Points, in no order, along strands that fork, close into loops and pass close to each other.
Two points are linked if the straight distance between their rows is under 9.44. Some points are linked to none.
k739: [-6.78 -2.87  4.32  2.45 -5.34  1.59  1.90 -1.32 -3.01  1.70 -0.62 -1.15
 -1.02 -0.68  1.71 -0.21 -2.10 -2.14 -0.28  4.75  2.52 -0.80]
k628: [ 2.62  0.62 -2.25 -2.33  2.85  0.78 -1.66  2.23  1.17 -0.12 -0.61 -0.17
  4.36  2.08 -1.10  3.45  0.62  2.79 -0.99 -2.81  0.28  1.78]
k43: [ 3.23 -0.25 -2.00  2.11 -3.77  2.16 -0.82 -3.26  0.17 -0.54 -4.12 -2.68
  3.07  1.81 -0.29  0.59 -7.17  0.27  1.39  1.38 -0.54 -0.17]
k387: [-2.88 -3.01  4.05  2.35 -2.26  3.88  1.87  0.09 -6.10  2.28 -2.87 -1.17
  3.61  1.34 -2.32  2.39  0.04 -0.02 -0.83 -1.78 -0.82  1.45]
k717: [-3.45 -0.12 -2.32 -1.20 -2.92 -1.51 -1.32  1.11  1.02  0.25  3.32 -1.57
  2.01  0.95 -0.09  1.69 -3.08  0.73 -0.41  3.26  1.39 -2.03]
k103: [-3.97  2.56  2.09  0.11  2.53 -2.22 -2.99 -1.11 -3.99  1.88 -1.45 -1.07
  1.27  0.77  1.67  0.83  1.58 -1.27 -2.65 -2.08  0.81  0.45]
k837: [ 2.30  0.19 -5.83 -0.49 -1.18 -5.24 -2.98  1.00 -1.14 -1.48 -0.84 -0.49
 -1.37  2.71 -1.10 -0.97 -2.15 -0.94  0.92 -2.45 -1.90 -5.94]
k908: [-0.86 -0.67 -1.92 -1.31  2.37 -0.07 -0.89  3.06 -0.20 -1.86  2.33  1.88
 -3.53  0.59 -1.80 -0.17  1.64  1.28  0.83 -0.58 -4.08 -5.23]
k968: [ 0.60  2.17 -0.93 -1.27 -3.65  1.06  1.51  1.05 -1.29  2.67  3.77 -1.04
  4.39  0.37 -4.37  3.56 -0.26  1.24 -1.35 -0.89 -0.58  1.05]
k139: [ 2.18 -1.60 -1.15 -2.55  1.19 -0.42  0.40  0.21  2.31 -1.91  1.92  2.86
 -3.17 -0.75 -0.42 -0.86 -0.99  1.24 -0.92  1.08 -3.76 -7.53]
k775: [-1.72 -1.32 -2.62 -3.99  0.13 -3.87 -1.99  2.22  0.76 -0.14  1.32  0.47
  0.29 -1.86 -1.86  1.02  4.02 -1.89 -2.93 -3.55  1.87  1.09]
k122: [-1.17 -0.07  1.16  2.82  0.57  2.01  1.00 -6.62  1.60 -0.69  0.12 -0.90
  0.76 -2.34  1.06 -3.49  1.42  0.03  2.52  2.08 -1.01  3.38]
k426: [-1.99  1.92  3.58 -0.75 -0.57  2.22  2.55  1.81 -0.67  4.39  0.22 -0.66
 -1.07 -0.90  2.39  2.91 -0.44 -1.38 -1.19  1.23  1.25 -0.24]
k401: [-4.81  1.15  3.68  0.68  2.39  2.45 -2.00  0.87 -4.40  1.78  0.32 -0.21
  2.54  2.44  0.28  2.16  2.23  2.63 -1.63  0.57 -0.88 -0.02]
k147: [ 3.46  5.67 -0.38  0.75  1.31 -4.96 -3.21 -0.66 -0.59 -1.48 -0.46  0.90
 -2.85  1.60  0.67 -2.39 -0.03  2.21 -2.74  0.21 -0.19 -1.76]
k327: [ 2.72 -1.35 -0.96  0.47 -0.20 -3.64 -2.34 -2.78  2.14 -3.41 -5.96 -0.03
 -0.13  0.44  2.45 -2.86 -3.80 -1.36 -2.72  0.01  0.23 -1.85]
k905: [ 2.73  0.65  2.42  1.09  1.88  3.92  0.35  3.55  1.67  5.71 -0.64  0.17
 -2.12 -1.41  4.26 -0.84  0.79  2.01  3.60  0.32  1.11  2.76]
k846: [-0.32 -2.39 -2.68 -3.80  0.36  0.20 -2.38  0.59  3.36  2.54 -0.39 -0.65
  0.56 -1.07  5.47  0.43 -1.66 -2.45  0.24  0.28 -0.37 -3.04]
k776: [-3.91 -0.06  0.23 -1.51 -2.65 -0.81  3.17  0.02 -1.32  0.57  1.71 -1.17
  3.79 -0.28 -1.26  4.24 -0.96 -5.11 -1.92 -1.34  2.40  1.49]
k929: [ 4.17  2.96 -1.84 -1.74 -2.31 -4.01  1.82 -1.85  3.36  0.07  3.45  1.18
 -1.93 -2.38 -1.47 -2.18  1.15 -0.95 -1.24 -0.92 -1.67 -1.37]
k465: [ 2.25  0.45 -4.35 -1.11  1.50 -3.73  1.41 -4.98  0.82 -6.01  1.18  1.21
  3.39  2.72 -3.97  1.57 -0.15 -1.72 -0.18 -2.77  0.42 -0.44]
k795: [-4.09 -2.51  3.98  0.64 -4.54 -0.24 -1.70  1.77 -2.52  3.63  1.18 -1.33
  2.73 -1.48  3.29 -1.70  2.52 -1.13 -2.30  1.28  1.81  3.70]
k839: [-0.96  1.08 -2.56 -2.36  0.14  0.24  1.77 -0.54  3.82  0.58  3.58 -0.96
  2.86  0.25  1.52  2.67  2.02 -3.33  3.21 -0.55  0.63  2.40]
k889: [ 0.73 -0.74  0.66 -3.23  5.61  0.98 -0.18 -0.37  4.22  0.16  1.24  1.92
  0.35 -1.62  2.61  0.99  3.43 -0.28  0.39 -1.68 -0.49  0.54]
k357: [-2.31 -0.63  7.13  2.57  0.18  5.87  2.81  1.67 -4.37  4.09 -1.75  1.67
 -1.76 -1.10  0.28  0.71  2.14  3.89  0.57  2.24  3.95  2.29]
k347: [-1.80 -3.02  2.70  2.75 -6.08  3.13 -2.11 -1.19 -3.31  3.31 -0.55 -2.05
  3.62 -0.74 -1.58 -2.11 -0.59  3.99 -1.31  2.44 -1.01  1.02]
k926: [-0.08  2.54 -3.33  0.90  1.58 -2.44 -4.94  2.17 -0.61  0.03  2.32 -0.26
 -2.52  2.31  3.24 -3.39  2.98 -0.49  4.27 -0.41 -2.74 -0.43]
k253: [-1.54 -3.89 -0.94 -2.19  0.51  1.62  0.98  2.99  2.95 -2.97  4.56  2.41
 -4.10 -3.99 -1.59 -2.00  2.93  0.29  0.55  1.92 -1.06 -0.09]
k654: [-2.80 -1.46  1.14  1.93 -1.27  3.88  5.67 -1.65 -1.98 -1.02 -3.49 -0.55
 -1.62  0.09 -1.38  3.35 -4.24 -2.65  1.64  1.54  2.37 -0.65]
k807: [ 2.22  2.70 -5.05 -0.67  1.65 -2.31 -0.89 -3.62  0.16 -3.52  1.83 -0.06
  4.28  4.98 -1.77  2.76 -0.11  0.06  2.01 -1.62 -0.36 -0.98]
k424: [-2.20  1.44  3.24  0.53  4.13 -1.07  0.03 -3.77 -1.28  1.12 -1.96 -0.18
  1.44 -1.47  0.03  0.63  1.80 -2.43 -1.31 -3.94  0.35  3.72]
k335: [-0.08  0.83  0.30  1.12  1.49 -0.67  1.66  7.01  1.07 -1.91 -0.88  0.75
 -5.86 -0.34  0.49 -0.59 -0.47  0.66  0.10  1.23  1.69  1.02]
k28: [-2.17  2.51  1.38 -0.78  0.69 -2.76  0.54 -2.71  2.84 -0.36  0.85  0.05
 -2.82 -3.09  3.06 -1.28 -0.42 -3.42 -2.45  2.31  2.27  0.65]
k244: [-4.31 -0.12  5.28  0.68 -3.16  2.61  2.69 -0.11 -2.83  3.05 -1.97 -0.91
  1.75  1.06  3.05  4.10 -2.24 -2.26 -2.36  2.65  3.77  1.27]
k100: [ 0.85  1.52  0.59 -0.65  1.50 -4.26 -3.10 -2.52  2.69 -3.30  1.38  1.98
 -3.84 -2.00  4.44 -5.04  0.60 -1.71 -1.78  2.55  0.96  0.80]
k738: [ 0.00  1.85  0.55  0.70 -3.36 -2.18  0.66  0.86 -3.27  1.24 -2.10 -1.17
 -0.54 -1.45 -4.34  0.34 -2.35 -0.51 -4.72 -2.38 -0.30 -0.19]
k500: [ 0.72  0.27 -3.34 -0.38 -1.33  0.46 -1.62 -1.08 -3.04 -0.35 -0.85 -2.54
  7.04  2.46 -1.14  4.11 -2.72 -2.87  0.32 -3.44  1.70  2.55]
k233: [-1.36  0.09  0.87 -1.01 -2.39 -0.37 -0.86  8.87 -1.37  3.27  1.48 -0.38
 -0.41 -0.46 -0.99  1.25  2.11  1.05 -1.67 -1.03  0.95  2.16]
k392: [ 3.60  3.44 -2.61 -1.16  0.78  0.34  2.90  0.34  4.26  0.32  1.88 -0.18
  1.61  2.14  1.96  2.55  0.31 -1.69  3.94 -0.88 -0.20  1.48]
k922: [-3.79 -1.71  3.34 -0.74  0.42 -0.15 -1.26  2.61 -0.03  2.86  2.58  0.31
 -0.95 -3.93  2.42 -1.94  4.27 -2.63 -0.47 -0.45  2.10  5.15]
k611: [ 3.37 -0.79  1.02 -1.31  2.88  1.48 -5.41  3.81  2.22 -0.11  2.35  2.34
 -2.92 -1.86  3.14 -3.96  1.78  4.04 -0.64  2.00  0.15  3.72]
k954: [ 4.64  5.20  0.06  0.09  3.11 -3.94 -3.02  1.04 -0.83  0.98 -1.57  0.61
 -0.42  2.08 -0.19  0.14  0.41  2.93 -2.51 -2.95  0.11  0.08]
k812: [-3.21 -3.48 -1.47 -0.61  0.02 -0.90 -0.63 -0.81  0.84 -2.31  3.19  0.33
 -0.32 -3.69 -2.19 -3.44  4.59 -1.39  0.68 -0.89 -1.70  1.62]
k755: [-0.69  0.80 -0.25 -2.01 -2.09 -1.26 -1.12 -2.42 -2.55  1.59 -0.34 -0.48
  2.15 -0.18 -2.75  3.38 -4.11 -0.46 -4.86 -0.67  0.48 -4.12]
k210: [ 4.02  4.29 -3.33 -2.90 -0.57 -4.97  0.19 -2.00  1.84  0.39  4.21  1.10
 -0.28  0.13 -2.56  0.40  4.00 -0.86 -0.55 -3.12  0.44 -0.43]
k323: [-4.35 -4.94 -0.13 -1.78 -1.58  1.74  0.28  5.14  0.34 -1.18  3.34  0.98
 -2.67 -3.87 -1.77 -0.69  1.16  1.28 -1.87  2.71  0.68 -0.55]
k688: [ 4.42 -2.41 -1.98 -3.12  1.32  0.63  0.49  0.43  3.97 -0.73 -1.19  1.79
 -0.16  0.13  2.41  0.42 -1.95  0.02 -0.31 -0.47 -2.12 -4.67]
k281: [-0.31  2.34 -0.74 -0.70  3.43 -1.29  2.62 -1.07  1.16 -5.36 -0.97  0.86
 -0.19  3.02 -0.66  4.43 -3.50 -1.20 -1.57  0.52  1.47 -1.88]
k788: [-1.88 -1.68  2.43 -2.59  5.24  3.70  0.91 -1.68  1.84  0.07  1.04  2.20
 -1.67 -2.79  1.96  1.27  1.74  0.56 -1.27  1.20 -1.26 -2.49]
k932: [-0.60 -1.99 -0.05 -3.25 -1.10 -0.24  3.01 -2.22  4.48  0.50  0.67  0.58
 -1.00 -5.15  1.09  0.23 -1.15 -3.44 -2.78  0.43  0.95 -1.09]
k85: [ 5.96 -1.16 -1.00  0.83 -0.42 -0.62  0.08 -3.59  2.09 -4.07 -4.84  0.27
  2.51  2.72 -0.08 -0.69 -5.38 -0.14 -0.83 -0.22 -1.31 -1.80]
k933: [ 1.72  3.67 -0.23  0.28  0.75 -1.62 -4.45  2.29 -0.85  4.22  1.84 -0.67
 -1.05  0.15  2.86 -2.34  2.96  0.11  2.68 -1.94 -1.82  1.36]
k295: [ 2.93 -0.28 -6.70 -2.02  0.33 -6.23 -4.75  0.56 -0.36 -2.13  1.55  0.77
 -1.53  3.69 -0.87 -1.30  4.33 -0.14  1.66 -2.77 -0.44 -4.21]
k162: [ 1.87  1.87 -2.13  0.36  3.42 -1.06 -1.76 -3.57  1.86 -3.70  1.40  0.76
  3.11  3.23  0.29 -0.64  1.94  2.72  1.94  0.27 -1.85  0.08]
k666: [-0.07 -1.55  0.76 -0.02 -0.50  0.56  0.76 -4.48  2.05 -2.63 -2.55 -0.81
  2.84 -2.32 -2.79  0.66 -2.30  0.87 -3.61  0.24  1.76  2.71]
k983: [ 2.06  1.44 -1.73  0.39  2.34 -5.07 -3.06 -0.06 -1.07 -4.23 -1.71  1.31
 -2.80  2.85 -0.02 -2.70 -0.51  1.10 -1.96 -0.28 -1.49 -5.05]
k538: [-2.73  0.51  3.86  1.00  1.79  3.24  3.59  0.81 -2.14  4.44 -0.62 -0.61
  0.37  0.28  2.17  2.36  2.05 -2.95  3.17 -2.01  0.18  2.03]
k877: [ 1.19 -0.78 -1.74 -1.04 -3.39  1.25  4.98 -3.16  4.13  0.19  0.57 -1.16
  1.27 -2.44 -0.09  1.70 -4.05 -3.14  0.83  1.51  1.54  0.56]
k892: [ 1.05 -1.70 -2.64 -1.46  3.16  2.63 -2.59 -0.55  2.30 -1.52  0.27 -0.16
  4.96  2.39  0.66  1.10  0.73  3.83  1.60 -0.35 -1.61 -0.29]
k42: [-3.10 -1.80  1.43  1.46 -3.71  2.28 -1.43 -4.68 -1.70  0.32 -0.09 -2.01
  4.41  0.77 -3.33  1.26 -3.98  2.84 -1.35  3.20 -0.22 -1.37]
k153: [-1.92  0.12  2.94  1.07 -2.10 -0.24  0.16  0.46 -3.03  1.14 -0.95 -0.14
 -2.62 -3.03 -3.32 -1.77 -0.39  1.21 -4.34  0.47 -0.71 -0.73]
k475: [-1.18 -2.22  1.97  3.12  1.77  1.50 -0.13  3.79 -0.67 -2.43 -1.76 -0.04
 -1.97 -2.06 -2.16 -2.43  1.80  4.00 -0.19  0.69  2.46  5.73]
k344: [ 6.14  0.47  0.76  0.04  0.49  2.57  1.05  4.52  4.19  2.01 -1.31  1.03
 -3.27 -1.15  3.68 -1.70 -1.18  3.38  1.46  2.40  0.23  0.57]
k496: [-3.16 -0.22 -1.46  2.56 -0.60  0.68  1.18  2.77 -1.80 -0.49  0.36 -2.54
  3.36  2.83 -1.67  0.82  1.96 -0.77  3.87 -1.75 -0.22  4.26]
k949: [-0.74 -0.19  1.24  0.44 -3.46  1.81 -0.45  0.45 -2.57  3.84  2.75 -1.06
  3.82 -0.63 -2.71 -0.62  2.29  2.78 -0.61 -0.69 -2.61  0.89]
k248: [ 2.95  3.05  1.22  2.31  0.25  0.16  0.49  0.86 -1.08  3.76 -4.00 -2.44
  1.95  1.37  1.11  1.37 -2.45 -2.20  1.91 -3.89  1.00  5.04]
k901: [ 3.56 -1.79  0.04 -0.45  0.79 -1.06 -1.05 -0.23  2.68 -4.09  2.30  3.62
 -4.40  0.01  1.42 -5.42 -0.19  0.90  0.70  3.34 -3.73 -5.39]
k847: [ 1.17  0.96  2.72 -0.57  4.87 -0.05  0.19  0.23  1.22 -4.08 -2.08  2.12
 -1.87  0.03 -1.44  0.73 -0.06  4.05 -4.17  0.42  0.50 -0.26]
k898: [ 5.54 -0.24 -0.95 -0.94 -1.38  0.50 -1.63  4.87  4.31  0.18  1.66  1.29
 -3.06 -1.71  2.18 -3.32 -0.45  3.87 -0.67  3.35 -0.59  0.10]
k757: [-1.04  0.23  0.34  1.13  2.50  2.33  5.12 -0.21  0.13 -4.83 -3.90  0.17
 -1.67  2.20 -1.37  4.06 -4.56 -0.75  0.49  1.25  1.68 -0.63]
k63: [-1.93 -1.28 -0.12  1.26  0.58 -2.76 -2.77 -0.38 -1.05 -2.12 -4.92 -1.22
 -2.17 -0.85  0.99 -2.21 -2.46 -1.48 -2.79 -0.49  0.62 -0.51]
k81: [-1.83 -0.15  6.57  3.49 -2.34  3.97  3.66  0.59 -5.58  4.40 -1.99 -0.11
 -1.00 -0.79 -2.05  0.21  1.53  1.64 -0.10  0.19  0.83  1.61]
k627: [ 2.83  1.03 -3.59 -2.48 -0.35 -2.52 -2.29  0.39 -1.84  1.03 -2.05 -0.55
  0.53  1.70 -0.69  2.58 -3.05 -0.96 -2.86 -3.29  0.09 -4.41]
k270: [-2.53 -1.53 -3.81 -3.60 -1.29 -1.66 -4.64  1.88  2.91  0.89  3.18 -0.82
  1.46  0.27  3.46  0.94 -1.08  0.16 -0.66  2.96  1.65 -3.04]
k701: [ 0.19 -2.55  0.66  2.97  0.15  2.43  3.11  1.24  0.96 -0.46 -3.90 -0.93
 -0.74 -1.63 -0.44 -1.37 -0.23  0.62  2.34  0.13  2.31  4.83]
k626: [-3.76 -3.69  1.47  1.35 -5.44  0.63 -4.44  0.42 -3.13  3.18 -0.76 -2.63
  4.17  0.10  2.03 -2.23 -0.86  0.94 -1.81  1.83 -0.22  0.85]
k311: [-0.84 -2.24 -2.05 -0.26 -0.31 -1.15  1.58 -5.67  0.42 -4.70 -1.05 -0.53
  3.51 -0.96 -4.05  1.88 -3.02 -2.70 -1.97 -1.74  0.91  1.01]
k229: [ 2.95 -1.85  1.77  0.32  1.17  0.41  1.77 -0.68  3.83 -4.75 -3.87  1.27
 -0.32 -1.30 -1.53 -0.76 -1.99  3.74 -3.81  1.57  2.06  2.12]
k815: [-2.69 -3.82  0.26 -0.03 -4.15  2.60  3.26  3.45  0.13  2.02  1.83 -0.63
 -0.81 -3.07 -1.19 -0.22  0.27  0.28  0.29  2.37  0.74  0.26]
k915: [-2.39 -1.73  0.64 -1.49 -2.15  1.41 -1.69 -0.70 -2.23  4.30  4.67  0.49
  0.31 -2.95 -0.99 -1.77  3.54  0.02 -0.31 -0.47 -4.19 -2.85]
k740: [ 2.15  0.94 -0.16 -2.73  0.65  0.11 -1.23  7.33  2.01  4.30  1.43  0.28
 -0.29 -0.75  0.08  2.15  2.70  0.79  0.53 -3.25  0.46  2.19]
k515: [ 3.46  1.11  0.01 -0.67  4.91 -3.17  2.34 -0.94  2.16 -2.68 -1.55  2.35
 -1.67  2.01  1.49 -0.84  2.51 -3.57  2.77 -4.04 -2.45 -1.00]
k637: [-2.07 -1.91  3.03 -0.24  5.63  2.52  1.87  0.64  0.14 -2.18 -3.12  1.15
 -1.36 -1.31 -1.06  2.08  0.60  1.50 -2.16 -0.94  0.83  0.92]
k765: [ 5.36  4.49  1.14 -0.84  3.21 -1.54 -0.03  3.76  0.77  2.62 -2.88  0.76
 -1.59  1.18  1.23  2.65 -1.85  0.46 -1.41 -3.72  0.17  0.16]
k875: [-4.18  0.11 -0.29 -2.03 -0.52 -2.66  1.50  2.18 -0.07 -1.01  1.32 -0.33
  0.73 -1.13 -2.38  2.53  1.65 -2.68 -2.67 -2.05  2.33  2.45]
k778: [ 4.87  1.78 -2.80  1.45 -0.63  3.39  3.17  0.73  0.96 -0.02 -0.76 -1.40
  2.03  3.16 -0.08  2.53 -3.32  0.11  5.01 -0.84 -1.84  0.74]
k493: [ 0.00 -1.30 -0.68  0.77 -6.45  3.86  4.82 -2.10  0.69  2.82  1.23 -1.61
  1.99 -1.46 -1.43  2.01 -4.79 -1.46  2.04  2.78  1.21 -0.16]
k156: [-1.05  0.76  1.76  2.35  1.47 -0.32  1.35 -5.88 -0.37  0.05 -1.77 -1.00
  0.55 -2.40 -0.42 -2.28  1.30 -2.22  0.91 -2.15 -1.45  3.09]
k68: [ 0.90  2.10 -1.28 -0.80  5.18 -2.82  0.68 -0.96  1.00 -4.39 -2.48  1.45
 -0.26  3.87  1.47  2.06 -0.30 -2.71  0.52 -2.30 -0.17 -1.79]
k603: [-3.43 -0.14 -1.77 -0.04 -1.59  0.77  0.23  1.21 -2.16  0.92  1.17 -1.90
  1.06  3.04 -0.37  3.35 -4.52 -1.01  2.32  1.33 -1.10 -4.51]
k96: [-6.08 -2.66  3.43  1.99 -1.76  1.81  0.17  2.44 -5.69  0.97 -0.53 -0.95
  2.12  2.42 -0.89  2.07  0.50  1.14 -0.99  0.36 -0.86 -0.95]
k727: [-1.24 -0.03 -5.44 -2.42  0.86 -6.63 -4.19  0.12 -1.40 -0.47  0.28 -0.40
 -1.21  1.22  0.09 -0.38  4.50 -3.44  0.00 -4.07  1.68 -1.20]
k477: [ 3.10 -0.59  2.70  1.67  1.11  0.79  2.12 -3.43  2.33 -3.76  0.08  3.31
 -6.00 -1.84  1.63 -5.13 -0.65  1.05  0.34  4.99 -1.89 -2.59]
k508: [-3.32 -1.62  5.06  2.41  0.83  3.58  0.08  3.39 -3.27 -0.14 -0.41  1.26
 -3.01 -2.13 -1.63 -1.05  2.04  4.37 -1.75  2.95  3.31  3.60]
k863: [-4.33 -2.58  1.60  4.33 -1.55  1.51  1.31  1.06 -4.31  0.92 -3.10 -1.75
 -3.20 -0.96  0.43 -3.76  0.71 -2.37  3.28  0.21 -0.66  0.96]
k895: [ 4.91  4.41  1.07  0.55  1.10  0.52  1.68  0.75 -1.67  2.84 -3.51 -0.82
 -0.24  1.13 -0.06  3.25 -3.60 -1.51 -0.09 -3.54 -0.83  0.52]
k591: [ 3.07 -1.55 -5.18 -1.87 -1.74 -4.53 -3.84 -1.90  3.34 -3.80  3.21  0.68
  2.49  2.16 -0.70 -1.97 -1.61  3.59  0.32  2.48 -0.14 -4.39]
k455: [-2.89 -1.87 -2.26 -3.65 -0.42  1.18  2.14 -0.15  1.42  1.72  2.54 -0.68
  3.77  0.00  1.06  4.94  0.29 -5.64  1.63 -1.47  0.72 -0.31]
k430: [ 1.61  1.65 -6.15 -1.24 -1.09 -1.33 -1.83 -2.48 -0.19 -0.38  1.73 -1.90
  5.84  3.73  0.12  3.66 -2.14 -1.87  2.56 -1.71  1.08 -0.18]
k417: [-0.47  1.00  3.79  3.15 -3.32  5.64  4.40 -3.52 -3.45  1.21 -4.33 -0.50
 -1.78  0.56 -3.80  2.95 -4.19  0.68  0.19  1.93  1.49 -1.06]
k813: [ 1.69  2.64 -0.31 -2.22 -0.15 -0.93 -1.76  1.90  0.28  6.05  2.14 -0.54
  1.57 -0.47  1.18  0.76  3.77 -1.20  1.62 -4.05 -1.43  1.25]
k95: [ 3.28  2.87 -4.77 -3.88 -0.11 -5.41 -1.82 -0.76  4.32 -1.99  5.04  1.38
  0.99  1.85 -0.50  1.18  3.56  1.08 -0.65  0.38  2.55 -1.10]
k334: [-1.74 -1.30  0.51  3.68 -0.33 -0.07  0.06 -0.06 -3.08  0.76 -6.29 -2.43
 -2.36 -0.39  0.93 -2.35 -1.76 -3.07  1.33 -2.29 -1.57  0.47]
k416: [-2.54  3.00  2.03  3.92 -1.50  1.84 -0.09 -4.13 -1.13  2.23  0.42 -2.29
  0.45  0.24  3.02 -2.25 -0.04 -0.08  3.14  3.65  0.00  2.60]
k448: [-0.54  0.90  2.60  3.05 -0.11  5.06  2.84 -3.38 -2.58 -0.61 -2.92  0.22
 -2.35  1.09 -3.78  1.55 -2.81  3.85  0.46  2.72 -1.23 -3.14]
k838: [-1.60  1.02 -2.35 -1.87  2.01  0.07 -0.64  1.64 -1.27  1.19  2.12  0.06
 -0.66  1.80  0.04  2.52  0.85 -1.19  1.72 -1.60 -3.03 -4.84]
k242: [-0.40 -2.07 -2.20  2.99 -0.54 -0.48  1.48 -1.48  0.58 -3.78 -2.69 -0.98
 -1.82  1.43  0.04 -1.97 -3.70 -0.14  3.21  1.74 -2.03 -2.56]
k418: [ 4.96 -0.75 -3.77 -3.16  1.98 -5.34 -3.11 -0.72  2.81 -2.70  1.40  2.85
 -0.03  3.07  1.46 -2.54  5.19 -1.73  2.43 -2.48 -1.32 -3.20]
k476: [ 3.84  0.96  1.15  0.83 -1.10 -1.71  3.00 -2.50  3.84 -2.79  1.61  1.85
 -3.73 -3.39 -1.39 -4.29  0.10  0.76 -1.46  2.06 -1.29 -0.04]
k720: [-0.87  2.41 -2.83  0.55  2.25 -3.00 -5.88 -3.11 -0.57 -1.63  3.04 -0.56
  1.36  1.65  1.23 -3.06  3.70  1.86  1.10  0.37 -1.01  0.82]
k256: [-2.87 -0.94 -1.36  2.70 -1.21  1.16  1.31  0.26 -2.39 -1.65 -2.73 -2.96
  4.28  2.42 -1.03  2.32 -2.26 -2.66  2.18 -1.48  1.61  4.28]
k272: [-2.59 -2.53  1.94  3.56 -1.73  3.65  0.45  0.43 -3.35  2.46 -0.31 -0.12
 -3.99 -3.14  2.08 -5.76  1.93 -0.79  3.68  2.15  0.18  2.35]
k570: [-3.44  2.41  2.29  1.70 -2.26 -0.94  0.96  5.68 -2.99  2.22  1.35 -1.75
  1.05  2.08  0.08  1.64  2.18 -0.42  0.79 -0.58  1.66  4.28]
k49: [ 5.12 -1.56  0.40 -1.77  3.82 -3.79 -0.94 -0.16  4.32 -4.27  0.61  4.19
 -0.30  1.55  1.32 -4.16  5.60 -1.72  1.95 -2.20 -1.58 -0.15]
k105: [ 3.01  3.20 -1.49 -2.60  1.20  0.93  0.66  1.71 -0.36  1.05  2.13  0.55
  2.85  1.37 -3.66  4.79  0.42  2.17 -2.04 -2.79 -0.54 -0.61]
k16: [ 3.71 -1.66 -0.58  2.59  0.52  3.56  4.76  0.13  1.56 -1.80 -4.19 -0.30
  0.03  0.33 -0.98  0.32 -1.52  1.24  3.51 -0.58  0.02  2.62]
k397: [-3.41 -3.84 -0.27  0.23  0.15  1.79 -1.92 -0.46 -2.37  0.94  3.23  0.68
 -2.51 -3.44 -0.54 -4.49  3.72 -1.37  1.93 -0.67 -4.64 -1.24]
k109: [-1.34 -0.87  2.76  2.01 -2.28  1.09 -1.11  1.20 -1.77  2.54  3.05  0.10
 -3.42 -4.61  1.04 -5.86  2.84 -0.81  0.71  1.60  0.30  5.12]
k52: [-3.71 -2.44  1.41  2.77 -6.00  2.55  3.97  0.63 -1.33  1.56 -0.13 -1.76
  0.46 -1.30 -0.63 -0.76 -1.43 -0.13  1.41  3.87  2.87  1.99]
k897: [ 1.26  0.89  3.35  1.84  3.80  4.48  2.63  0.09  0.06  4.56 -2.55  0.63
 -2.58 -0.81  3.77  0.39  0.57  0.08  4.61 -0.64  0.00  0.87]
k225: [ 3.46 -1.49  2.53 -1.30  5.32  0.06 -2.66  2.08  4.28 -0.82  0.70  2.98
 -2.40 -2.18  3.03 -2.60  2.95  2.04 -0.70 -0.50  0.37  2.22]
k547: [-2.16  3.04  2.71  1.94 -0.89 -0.55 -2.60 -1.55 -3.69  0.42  1.02  0.11
 -2.48 -1.05 -2.88 -2.05 -0.63  3.48 -3.59  2.55 -1.76 -2.17]
k609: [-1.37  3.27  1.78  2.41 -0.19  2.89  1.30 -0.35 -1.92 -0.14  0.90 -0.02
 -2.77  0.92 -2.13  0.94 -2.00  4.40  0.00  4.04 -1.02 -2.86]
k662: [-1.60  0.06  0.41  0.57 -0.40  1.80 -3.33 -3.88  1.50 -0.79  0.69 -0.39
  0.06 -0.77  2.52 -2.12 -2.61  2.90 -0.33  5.33 -0.33 -1.74]
k340: [ 6.84 -0.03 -5.21 -3.92 -0.32 -5.80 -1.91 -3.23  2.51 -2.50  2.00  1.93
  2.45  3.98 -1.06  0.37  0.73  1.17 -1.72 -0.37  1.73 -4.79]

A piece is all that can be reached along the links. How many separate loops has the piece of each point below (a circle has one, a figure eight two, a Y none), and how many tips (points with one link)?
k933: loops 2, tips 3
k838: loops 1, tips 1
k776: loops 1, tips 2

A tip is a point with one link. Name the tips that can be reached along the links from each point below, in the order of the rows.
k430: k43, k100, k42
k901: k591
k508: k248, k416

How many points has the smallest loop of links through each point below? Write none if it is on no loop.
k417: 17
k908: 8
k933: 13
k327: none
